Each scene shows the same named points in several views. A view is turned or mirrored, shifted and resized as a whole, has a little noise and may leave points out.

Scene 1
View 1
<277>: [ 14 -22 -13   1   2  11  18  -9  11  39  -9  -1  -4  13  11 -22  -7   3
  14   0 -16  -4   5   5  18  -8  33  -3 -28  -4   0 -26  -3 -10  -1 -13
  19   3   8   4   7  -4 -30   0   0 -31  28 -41 -17  -6]
<110>: [ 12 -21 -11 -18  16   4  18  -9 -13  -2  -4   4  10   6   8 -13   3 -12
  23  15  -3  -8  18  10 -29 -33  27 -20 -21   2  18 -12 -11  -4   6  -2
  23   1  15   2  23  -8 -13  -8  -5  -7  11 -18  -4   6]
<119>: [ 12 -34   8   2  14   9  15 -12   9  35 -16   4  -8  24  11  -4  -8  15
  22  -2 -12 -19   4  19  12   0  34   2 -29   6   0 -23 -30 -15  -2  -3
  15  19   5  13  17 -12 -19  -6  -9 -23  22 -34  -2  -3]
<64>: [ 13 -24  -6  -2  18  24  11  13 -17   1 -13   9  -2   4   8   5  -1   8
  17  -5  11  -9  -1  20  16   4   6   4 -12  18  19   0 -26  -6  -6   4
   9   3  -9  18  38  -2   1  -9  -4  -9   3  -6  10  -5]
<94>: [  9 -17 -11  -6  11  26  11  10 -10   0  -7   5  -2   1  12   1  -1   2
  15  -1   7 -12   2  16  11  -5   7   2 -14  15  14   3 -12  -4  -2   1
  10   2 -10  18  37   3   1  -8  -1 -13  -2  -6   7  -3]
<159>: [  8 -21  -3  -9  17  24  11   9 -15  -7  -9   6  -2   5  11   7  -1   3
  21   0  10 -17   6  21   1  -6   8   0 -15  20  17   5 -22  -7  -1   5
   9   8  -8  19  42  -1   8 -10  -8  -6  -6  -1  13  -1]
<23>: [  6  -3 -11  -9  -3  48  10  15  -3   8  -7  -7 -12  -7  15  -1 -14   0
  16  -5  11 -11  12  11  26  -5  -4  11 -21  18   7   7   6  -1  -2   2
  -3  14 -16  19  49  18  11  -4  -1 -20 -14   1   4 -10]
<80>: [  1 -16 -41   0   3   8  22   3  15   8  13   7   8  -2  13 -31  10  -2
  -1  11 -15  -8  -8   3   4 -11  22 -10 -19   3   8  -3  13 -14   4 -23
  34 -29  -9  15   4   3 -29  -2  13 -21  22 -33  -5   9]
<34>: [  9 -19 -20   1   9  23  15  12  -2  11  -5   6  -2   3  11 -10  -1   7
   8  -4   0  -6  -6  11  24   5  10   3 -15  11  13  -4  -8  -8  -6  -6
  13  -7 -11  16  24   3 -11  -5   5 -19  11 -20   0  -4]
<179>: [-13 -25 -30  14   7  11  18   7  32  12  17  14  -3   8  17 -15  12  23
  -8  -1 -16 -30 -28  19  24  21  18   8 -20  23  -3  11  -6 -31   1 -24
  34 -25 -34  40   9   0 -19  -4  10 -21  15 -28  18  13]
<112>: [  4 -16 -20  -7   9  17  18   3   1   2   2   5   4   2  11 -11   4   0
  11   8  -4 -14   3  12  -2 -13  16  -7 -19  12  11   1  -3 -10   3  -8
  20  -6  -7  17  26   2  -8  -7   0 -13   5 -16   4   5]
<186>: [  7 -19 -17   1   7  25  13  11  -1  11  -4   6  -4   3  11  -6   0   9
   9  -4   2 -10  -6  13  24   4  10   7 -15  13  11   0  -9  -9  -4  -6
  13  -4 -13  21  28   5  -7  -6   4 -18   8 -15   3  -1]
<250>: [ 12 -16 -28  -8   6   7  20  -3  -1  13   1   2   7   1  10 -28   1 -10
  11  11 -12   1   7   2  -4 -22  25 -16 -20  -4  13 -16   7  -4   2 -13
  25 -13   8   3   9  -1 -26  -2   6 -19  21 -31 -15   2]
<283>: [  8 -20  11  -4  19  50   1  28 -28 -17 -19   8 -13   0  11  34  -7  18
  23 -15  33 -21  -2  34  30  18 -18  23  -4  40  22  24 -38  -3  -9  21
 -14  22 -28  33  73   9  37 -14 -10  -1 -27  26  33  -9]
<234>: [ 20 -47  -1  17  21 -10  18  -7   4  42 -18  14  -4  29   6 -11   0  22
  13  -8 -17  -8 -17  19  26  18  41   1 -21   0   6 -35 -39 -19 -11 -11
  25  -2   8  10  -3 -21 -40  -3  -1 -23  44 -51  -9  -4]
<49>: [ -6 -11 -34   8  -6  24  18   8  33  24  13   4  -7   1  18 -24   2  13
  -6  -2 -14 -17 -16   8  33  11  14   8 -24  13  -5   2  13 -21   2 -23
  25 -18 -26  30  10   9 -20   0  13 -32  14 -30   1   3]
<20>: [  5 -15 -20  -3   0  23  16   2   9  21  -1  -1  -4   4  13 -17  -5   2
  11   1  -8  -8   3   8  17  -6  19   0 -24   5   3  -9   3 -10   0 -11
  15  -1  -6  14  20   6 -15  -2   3 -26  12 -26  -6  -2]
<161>: [ 14 -12 -48   3   1  12  22  12   1  18   6   7   8  -8  11 -37   4  -7
  -3   2  -9  11  -9  -5  24  -4  15  -7 -14  -4  16 -14  20  -3  -4 -21
  26 -35  -4   5   3   6 -34   1  19 -26  28 -38 -21  -4]
<124>: [  1  -1 -11 -19  -1  42  13   4  -1   1   0  -8  -5  -7  14  -5  -9  -8
  21   6   6 -16  23  10  -1 -23   4  -1 -24  15   5   7   9  -2   6   1
   4  17  -8  17  46  14  11  -5  -6 -17 -16   2   5  -2]
View 2
<186>: [-29 -10   3   1  11  16  -7 -15  17  -6   5   3  12 -16 -15  -9  -8  -6
 -10  20  -1   2   3   1  13 -11  17 -13  33  12   7 -10 -15  -4   6  11
   2 -13   1  -2   1  -9  -9   0  14  16   2  19   0   2]
<277>: [-25  26  12   4   7   0  -7  -1  14  12 -11  11  22  -7  -9 -22  17 -23
   9  27  -9  -8  14  -2  -3  -1   9 -25  19   5   9 -20   9 -12   8   9
 -21  -4 -10  -7   5   3  -2 -23  16  22 -25   5  10  -9]
<112>: [-34 -10   0  10  11  11   0  -8   5  -7   5  14  -2  -8  -8 -10 -14  -8
 -11   6 -10  -3  -4  -6   9  -8   5 -10  25   2   6  -1 -12   3  -3   2
  -8 -22   6   2   7 -12  -8  -1   5  10  -5   3   7  -7]
<283>: [ -8 -49  16 -29  22  44   0 -60  22 -24  38  -5   6 -19 -20 -12 -43  -5
 -33  14  30  12 -13   4  61 -14  45   4  76  40  18 -25 -26  14  -1   0
  50 -35   5   7  -2 -40 -39  14  22  14  28  45   6   5]
<124>: [-20 -21  17  -3  21  35  12 -15  11 -14  19  17  -9  -9 -18 -24 -19 -20
 -20   3  -5  13 -19  -5  15 -14  15 -12  40  10  17  -7  -7  13 -10   4
   8 -48   6  16  10 -22 -15 -15  16   5 -19  -8  24   7]
<159>: [-23 -17   6  -5  15  19  -1 -32   6 -12  17  10   2  -5 -10 -13 -24 -10
 -17   6   6  -6  -8  -5  32  -6  16  -3  44  17  10 -12 -11   9  -5  -7
  13 -27   7   4   4 -27 -23   2   9  12   3  20  14 -10]
<234>: [-27  35  -1   3  -1 -25 -19 -11  13  23 -18   2  38  -8   2 -11  21 -15
  20  32   2 -29  30  -3  12  12  12 -16  19   9   1 -28   8 -26  17   0
 -24  21 -15 -24  -2   5  -4  -5   4  26   1  31  -5 -29]
<80>: [-48  -1 -10  27   3   3  -7  16   7  -6 -10  11   1 -12  -6  -1   0   3
  -4  11 -24  -2   4  -4 -15 -12  -5 -16   3  -9  -4  11 -18  -7   4  14
 -28  -8   7  -3   6   5   9   0   1  10  -8  -3  -4  -3]
<49>: [-35 -14   1  14  13  10  -2  20  33   4  -6  -1   4 -36 -18  -7   8  -4
  -2  20  -8  17   9   0 -14 -14  19 -19  14  -3   0   2 -22 -17  13  28
 -12 -11  -2 -10   1  10  15   2   4  12   8  -3 -21   8]
<161>: [-53  11 -11  27  -3  14 -18  12   5 -14 -11   6  14  -6 -15  -3   7   1
 -13  28 -28   1  10   2 -20 -19  -8 -29   3  -2  -4   5 -20  -4  10  26
 -30   3   4   2   3  14   6  -9  19  20 -25  12   0  13]
<110>: [-35  10   0  13   6   1   0 -18 -15  -8   2  25  -1  14   3 -14 -15 -14
  -7  -2 -17 -24  -6 -11  15   1 -11  -7  22   1   8  -2   6   9 -10 -17
 -19 -25   8   7  14 -20 -16 -12   1   9 -24  -1  30 -20]
<23>: [-15 -24  20 -11  22  45   7 -19  24 -15  19   7   0 -19 -28 -25 -15 -19
 -22  17   2  24 -12   2  17 -19  28 -19  48  21  18 -13 -13   9   0  16
  19 -41   2  12   4 -17 -14 -17  28  12 -15   6  16  20]
<34>: [-31  -5   2   5   7  16  -9 -12  15  -8   4   3  14 -11 -15  -8  -6  -5
 -10  21  -4   0   4   1  11 -11  13 -15  30  11   5 -10 -14  -3   6  13
  -2 -10   1  -1   1  -6 -10  -3  15  17  -4  19   0   2]
<20>: [-29   2   7   7  11  13  -3   0  16   1  -1   9   8 -14 -14 -16   2 -13
  -3  19  -9   3   2  -2   1  -9  10 -18  23   5   9  -8  -6  -5   4  13
 -10 -16  -1   0   6  -2  -1 -13  11  16 -14   2   5   0]
<94>: [-26 -15   6  -2  12  22  -3 -24   9 -12  13   7   5  -8 -13 -11 -18  -8
 -16  13   1   0  -3  -2  24 -10  16  -9  39  14   9 -10 -12   5  -1   3
   8 -24   5   3   4 -17 -18  -1  12  14  -1  17   9  -2]
View 3
<94>: [-11  -9   8  14   2   5  12   3 -10  -9  -6   1   4   4 -10   6   4   8
  -3   4   5   4  -3 -17  16   8   7   0  -7 -10   8  -1 -11 -25  12  -7
  -8 -11 -12  -3 -10  -5   5   5  -2   4  11  -4  -1  19]
<186>: [-12  -7  11  12   1  -3  13   9  -1 -14  -8   7  -3   3  -4   3   9   5
   5   3  10   8  -4 -14  14   4   6   1  -9 -10   7  -2  -4 -26   7  -6
 -12 -10 -10   1 -12  -1  -2   7  -5   7  11  -9  -4  23]
<250>: [ 10  -1  12  17  -2   1   1   8 -11  -2   3   4 -13  -9   4  -3  25  -5
   2  -9  19   5  -7 -13   9 -18   6   2  -8  -6   9  21   4 -38  -4   1
 -14 -18 -14  -2  -7  21  21   1  -5  10   3  -2   4  27]
<110>: [ 13  -9  11  27   1   5  -4  -2 -21   6   5  -4  -2  -9  -6   5  21   3
  -9 -11  14  -4  -5 -22  11  -4   9  -1  -9  -7  10  22  -5 -31  11  -1
  -3 -17 -14 -12  -6  12  31  -2  -2   6   4   2  10  18]
<64>: [-10 -14  11  16   2   6  11   0  -8 -10  -8   3   6   1  -9  10   4  11
   2   2   7   3  -2 -18  16  20   6  -2  -8 -14   8  -4 -12 -26  17 -11
  -5 -13  -9  -2 -12 -11   5   6  -2   5  13 -11  -2  20]
<49>: [-16   3   9   8   1 -21  15  27  12 -23  -8  14 -18   8   7 -11  18  -6
  10   6  11  15  -9  -9   9 -19   8   4 -14  -3   8   1   7 -21  -4  -1
 -23   1 -15   5 -11  14 -12  10  -9  10  10  -6  -1  23]
<20>: [ -7  -3  11  14  -4  -6   8  11   2 -10 -11   3  -5  -1  -1  -1  17  -1
   0  -1  16   8  -5 -14  14 -11  10   3  -8  -3   4   8   3 -30  -3  -1
 -12 -10 -11   1  -7  11   4   5  -4   5  10  -2   1  25]
<277>: [ -1  -7  18  19 -11  -7   2   7  11  -7 -19   4  -6 -13   4   2  27   0
   6 -13  32   7  -4 -16  17  -8  11   2  -6   0  -1  13  12 -36 -13  -2
  -5 -16  -4   3  -3  16  10   3  -4   6  11  -8   0  33]
<179>: [-15  -1   9  17  11 -33  16  30  15 -28  -2  20 -23   7   8  -9  22  -3
  17   2   8  10 -13 -13   5  -4   7   2 -24 -11  14   0   2  -9  13  -6
 -21  10 -15   1 -17   5 -11  10 -10  12   8 -16   3  13]
<283>: [-33 -20   3  10   6  14  24  -6 -13 -15 -16  -4  26  19 -27  20 -22  25
 -11  20 -12   3   3 -22  21  42   9  -5  -4 -16   6 -29 -30 -13  34 -16
  -1  -4  -9  -5 -14 -38 -13   9   3  -1  21  -9  -6  11]
<234>: [  3 -14  27  28  -5 -20   0   8  23 -14 -20  17 -12 -25  11   4  37   2
  28 -26  41   2 -10 -19  14  18   6   0 -15 -11   0  13  14 -31  -2 -12
  -1 -18   5   6 -10   7  13   4  -8  10  12 -29   1  32]
<112>: [ -2  -5   7  18   4  -3   7   9 -10  -6   1   3  -5   1  -5   0  13   2
  -3   0   7   3  -6 -17  11  -6   8   0 -11  -7  11   9  -6 -24  10  -1
 -12  -8 -15  -5  -9   6  11   5  -4   7   7  -2   5  17]
<119>: [ -2 -14  18  30  -6 -13   1   3  15 -10 -24   2  -1 -13  -2   8  26   6
   4 -16  31   0  -5 -24  18  10  12  -2 -10  -2  -3  10   9 -25   1  -7
   4 -10   0  -2  -3   2  12   2  -4   3  14 -13   6  24]
<161>: [  2   3  14   2  -4   2   8  17  -8 -11   6  16 -20  -6  11 -12  20  -9
  16  -2  18  15  -8  -1   9 -23   0   7  -8 -12  13  13   7 -45 -11   0
 -26 -23 -15   8 -13  24   6   6  -7  14   3  -8  -7  37]
<159>: [ -9 -12   8  19   5   5  10  -1 -14  -6  -6  -3   8   4 -14  10   2  13
  -7   3   3  -1  -2 -22  15  16   8  -3  -9 -11   8  -2 -15 -22  20  -8
  -3  -9 -11  -8 -10 -10  10   4  -2   3  13  -4   3  14]
View 4
<49>: [ 16  49   4 -14  -3  15 -21 -10 -12  12 -14   0 -28 -17  -6  14  14  18
  13 -12   7  35   7  -4  21   1   0  -5   9   6  18 -19  15   7  11   2
  17 -15 -20  15   1 -19   9 -20 -22 -41  21 -21 -34  28]
<250>: [  0  -1   2  -6  17  10 -26  -5 -18   1 -19  -2 -12   0 -10   8  -5  -4
 -12  -4   1  25 -26  -1  16 -15 -10  19   0 -21   4  21  -3   8 -27  -4
  42   1 -22  12   0  -9  28 -21 -28 -29  25 -20 -32  28]
<20>: [  8  19   9 -13   2  10 -18 -16 -14   2 -12  -1  -9  -8 -11  12   5  10
   1 -10  11  19  -6   8  12  -6 -11  21   4  -5  10  -1   2   1 -14   4
  30  -5 -13   2   6  -1  12 -17 -17 -29  19 -11 -35  24]
<124>: [  0   7  18  -1   7   8 -10  -5  -3   7  -3  -3   7  -4 -16  18  -2  12
 -15 -20  27  -1  15  15  -5   0 -11  42  -7   2  15   4 -15 -18  -8  -3
  16   3   0 -22  18   1  16  -5  -6 -17  19  40 -42  23]
<234>: [ 19  12   1 -45 -14   3 -14 -38 -24 -28 -17 -12 -19   9  -9  10  14  -2
  12  16  -3  16 -31   9  25 -19 -36   7  31 -12  -2  -3  29  24 -27  30
  63   7 -14  26 -18  16  -1 -23 -26 -25   8 -67 -19  27]
<186>: [ 16  23  12 -18   0   8  -7 -18 -15  -6  -6 -13  -7  -6  -8  13  12  16
  -3  -6  18   6   7  -4   9 -12 -18  28   6   4  23  -7   9  10  -1  14
  30   9 -10   4   9  -3   9 -12 -21 -34   9   0 -36  22]
<80>: [  6  19  -4  -1  13  12 -26   2 -14   6 -18  -3 -28  -3  -4  10   1   3
  -7  -5  -1  36 -13 -15  23  -9  -2   1   1 -12  12   7   4  10  -5 -10
  30  -2 -28  20  -7 -22  29 -18 -31 -38  24 -22 -29  33]
<64>: [ 17   9  13 -20  -2   3   3 -20 -15 -17  -1 -21   0   5  -8  16  11  14
 -14   0  22 -11  10  -5   2 -16 -31  43   9   5  27  -2   8  10   0  20
  34  25  -2  -4   9   6   9  -4 -20 -27   0  15 -35  20]
<112>: [  5   9   3  -5   5   5 -12  -1 -10  -5 -13 -10 -15   9  -8  17   0   3
 -14  -3   9  12  -2  -7   9  -6 -15  18   8  -4  13   8   1   1  -3  -3
  28   9 -11   5  -5  -6  24  -6 -21 -23  18   5 -31  31]
<159>: [ 13   4  14 -15  -3   0   3 -12 -11 -16  -3 -20   0  13 -10  22   6  11
 -20  -2  23 -15  13  -1  -3 -10 -28  42   9   7  22   4   0   0   1  11
  28  26   1  -8   5   5  13   2 -15 -18   4  29 -34  24]
<119>: [ 11   8   8 -35 -17   0 -12 -30 -13 -21 -12  -7  -8  10 -15  17   7   1
   5   5   9   5 -15  23  11  -5 -33  18  27  -6  -4   0  11   2 -25  20
  47   2  -3   5 -11  23  -1 -15 -11 -12  13 -29 -24  27]
<277>: [  6  11   9 -26  -1  10 -23 -27 -17  -5 -17   2  -9  -7 -14   9   3   1
   9  -4   6  22 -26  21  16 -10 -18  20  10 -16  -4   4   8   6 -35  13
  48  -9 -15   7   1  10   5 -27 -17 -25  22 -40 -32  23]
<23>: [  9  24  25 -12   1  13  -6 -18  -9  12   3  -4  11 -19 -16  14   9  24
  -4 -22  35  -4  24  16  -5  -4 -11  50  -9   9  26 -11  -6 -10  -4  12
  17   0   2 -22  30   2   3 -10  -5 -28  11  35 -49  13]
<34>: [ 13  21   9 -17   4   9 -10 -19 -18  -4  -8 -12  -8  -6  -9  11  11  14
  -4  -6  17   9   0  -4  12 -15 -18  28   3   0  23  -5   9  13  -4  14
  33  10 -13   5   9  -4  10 -16 -23 -36   9  -5 -35  21]
<94>: [ 12  12  14 -14   3   5  -3 -14 -12  -8  -3 -14  -2   2  -9  15   8  14
 -13  -5  22  -5  11  -2   2 -11 -21  37   4   4  24   0   3   4  -1  11
  28  17  -4  -4   9   2  13  -5 -17 -26   7  17 -36  22]
<179>: [ 22  49  -3 -16 -14   5 -13  -5  -9  -3 -12 -10 -39  -2  -1  22  19  17
  10  -1   2  28  16 -19  23   3 -10 -17  23  16  23 -21  23  11  30   4
  15  -2 -16  24 -17 -21  13  -7 -26 -36  14 -20 -26  34]
<161>: [  7  19   1  -7  23  17 -27  -9 -23   8 -18  -3 -19 -15  -5   1   4   7
  -6  -8   2  35 -23 -19  25 -23  -2  17  -8 -18  19   8   8  23 -16   1
  41   1 -32  22  10 -23  27 -30 -38 -50  20 -34 -36  23]
View 5
<161>: [  4   8  -5 -10  21  27 -16  25  -1  11 -13  13  18  -6 -10  -2  -1  -3
  12   7  19   4 -15 -26  -2   9   4 -24 -28  -7  16   7 -13   4  -2  18
   2   4 -34   1   0   3  -4  -7  16 -26 -21 -31  12   1]
<80>: [  5   1  -6  -9  24  22 -20  17  -2  17  -5  16  10  -8  -5   4  -9 -10
  11  15  19   4 -12 -20   3  11   0 -18 -18 -11   7  10   4   2  -4  15
   3   2 -30  11   5  -9   6  -5  21 -26 -10 -19  -6  -1]
<277>: [ 15  -5   9 -13  27  13  -7   4   5   1  10  23   4 -10   2 -12 -12 -13
   8 -14   8  -9  -6 -33   1   6   3 -32 -19  -2  20   0  -3   1  -6  19
   1 -10 -22  17  24  10  -4 -11  13  10 -24 -15  16   6]
<250>: [ 11   6  -2 -10  23  17 -13  15  10   5  -6  21   8  -9  -1  -5 -16  -8
  17  -4  18   4  -6 -18   3   6   0 -18 -22 -16  10   8  11  10 -10  16
   6  -3 -25   6   8   6   3  -5   9  -7 -14 -17   4  -2]
<186>: [  3  -8  -2  -1   9  14   2   4  -5  -4  15   0  -6  -6   3   2  -1 -10
  11   3  15 -10 -11 -10   7  14  -6 -15  -4  14  -1   7 -10  -5   1  23
   4   9 -16   1  17  -5  -8  -7  16   1 -24 -14   2   7]
<20>: [  8  -4   0  -8  19  13  -9   2   1   1   8  10  -4 -10   2   1  -8  -9
  10   3  14  -9  -6 -16   2   7  -5 -21 -12   3   9  10  -4   1  -3  21
   0  -1 -18   9  21   2  -7  -8  18   0 -14 -18   7   4]
<64>: [  3  -8   1   4   0   8  15   1  -4 -15  20  -2 -12  -2   9  -2  -4 -10
  17  -8  16 -11 -10   0  11  15  -7  -5   2  17 -12   3  -4  -4  -3  21
  10  12 -10  -8  16  -3  -5  -7   6  13 -33  -6  -2   7]
<34>: [  2  -6  -1  -2  10  15   2   8  -4  -3  12   3  -2  -6   2   0  -2  -9
  12   2  16  -8 -11 -11   6  14  -4 -15  -8  11   1   6 -10  -3   0  21
   5   8 -19  -1  14  -2  -6  -8  15   0 -26 -16   4   6]
<119>: [ 16 -15  13 -10  24   7   2  -4   3  -3  27  24  -4  -7   8 -13 -15 -19
   8 -19   6 -15  -6 -28   6  12   2 -26  -3   4   8  -7   3  -6  -7  19
   5  -8 -15  19  30  -1   1 -14   9  22 -28   1   4   8]
<112>: [  6  -3  -3  -3  13  12  -6   5   3   0   7   8  -9  -9   5   4 -13 -12
  17   4  20  -4  -5  -4   9  10  -9  -8  -7  -1  -4  11   9   3  -4  19
   7   4 -16   4  14  -4   0  -4  14  -3 -12 -11  -7   0]
<23>: [  4  -8  -7   2   1   6   3 -10   2 -18  14 -18 -27 -13   8  10   1  -5
  15   9  19 -22   2   9   5   6 -20  -9  -5  25   1  24 -12   3   3  29
  -2  10  -2  -7  29  14 -25  -3  19  15 -10 -25  14   7]
<94>: [  4  -5  -3   2   3   9   8   0  -1 -11  14  -3 -14  -6   8   3  -6 -10
  16  -1  19 -11  -7   2  10  13 -10  -6  -1  12  -9   9  -1   0  -2  22
   7  10  -9  -6  16   0  -7  -5  10   9 -23 -11  -1   5]
<283>: [ -5 -18  -4  19 -22  -1  36 -15 -12 -33  38 -31 -41  -2  20   9   5  -9
  20  -1  20 -29  -7  28  19  20 -22  11  25  47 -32   9 -16 -11   5  29
  12  27   8 -24  25  -6 -18  -5   9  30 -35  -5  -6  13]
<110>: [ 15   5   0  -4  14   9  -3   8  16  -4   1  21  -5  -9   8  -6 -27 -12
  25 -15  20   5   1  -3   9   5  -4  -5 -12 -18  -5   7  29  12 -14  13
  11  -3 -13  -1  12   7   8  -2  -1  10 -15  -3  -7  -5]
<124>: [  8  -2  -7   0   4   4  -2  -9  11 -14   8  -9 -27 -16  10  10 -12  -8
  20   6  23 -15   7  13   7   2 -21  -4  -7   7  -2  25   9   9  -2  24
   3   5  -1  -4  25  12 -15   1  15  13  -1 -19   4   1]
<179>: [ -2 -19  -4  -5  24  18 -14   7 -20  20  22  10   1  -5  -1  12   0 -19
   0  27  13 -11 -19 -22  10  23  -2 -17   5  12  -1   4 -11 -19   6  19
   4   9 -28  23  16 -35   6 -12  35 -27 -15  -8 -19   8]
<49>: [  1 -12  -6  -9  24  19 -19   5 -12  17  12   6   1 -10  -4  11   3 -13
   0  26  14 -13 -13 -23   3  14  -4 -25  -8  10  14  12 -16 -10   6  22
  -1   4 -26  20  19 -16  -5 -11  35 -24 -10 -22   0   8]

Which points are out of place in each view (at most two, in the order of its rows)? Write - if all are in place.
view 1 | <277>, <23>
view 2 | -
view 3 | -
view 4 | <112>, <161>
view 5 | -
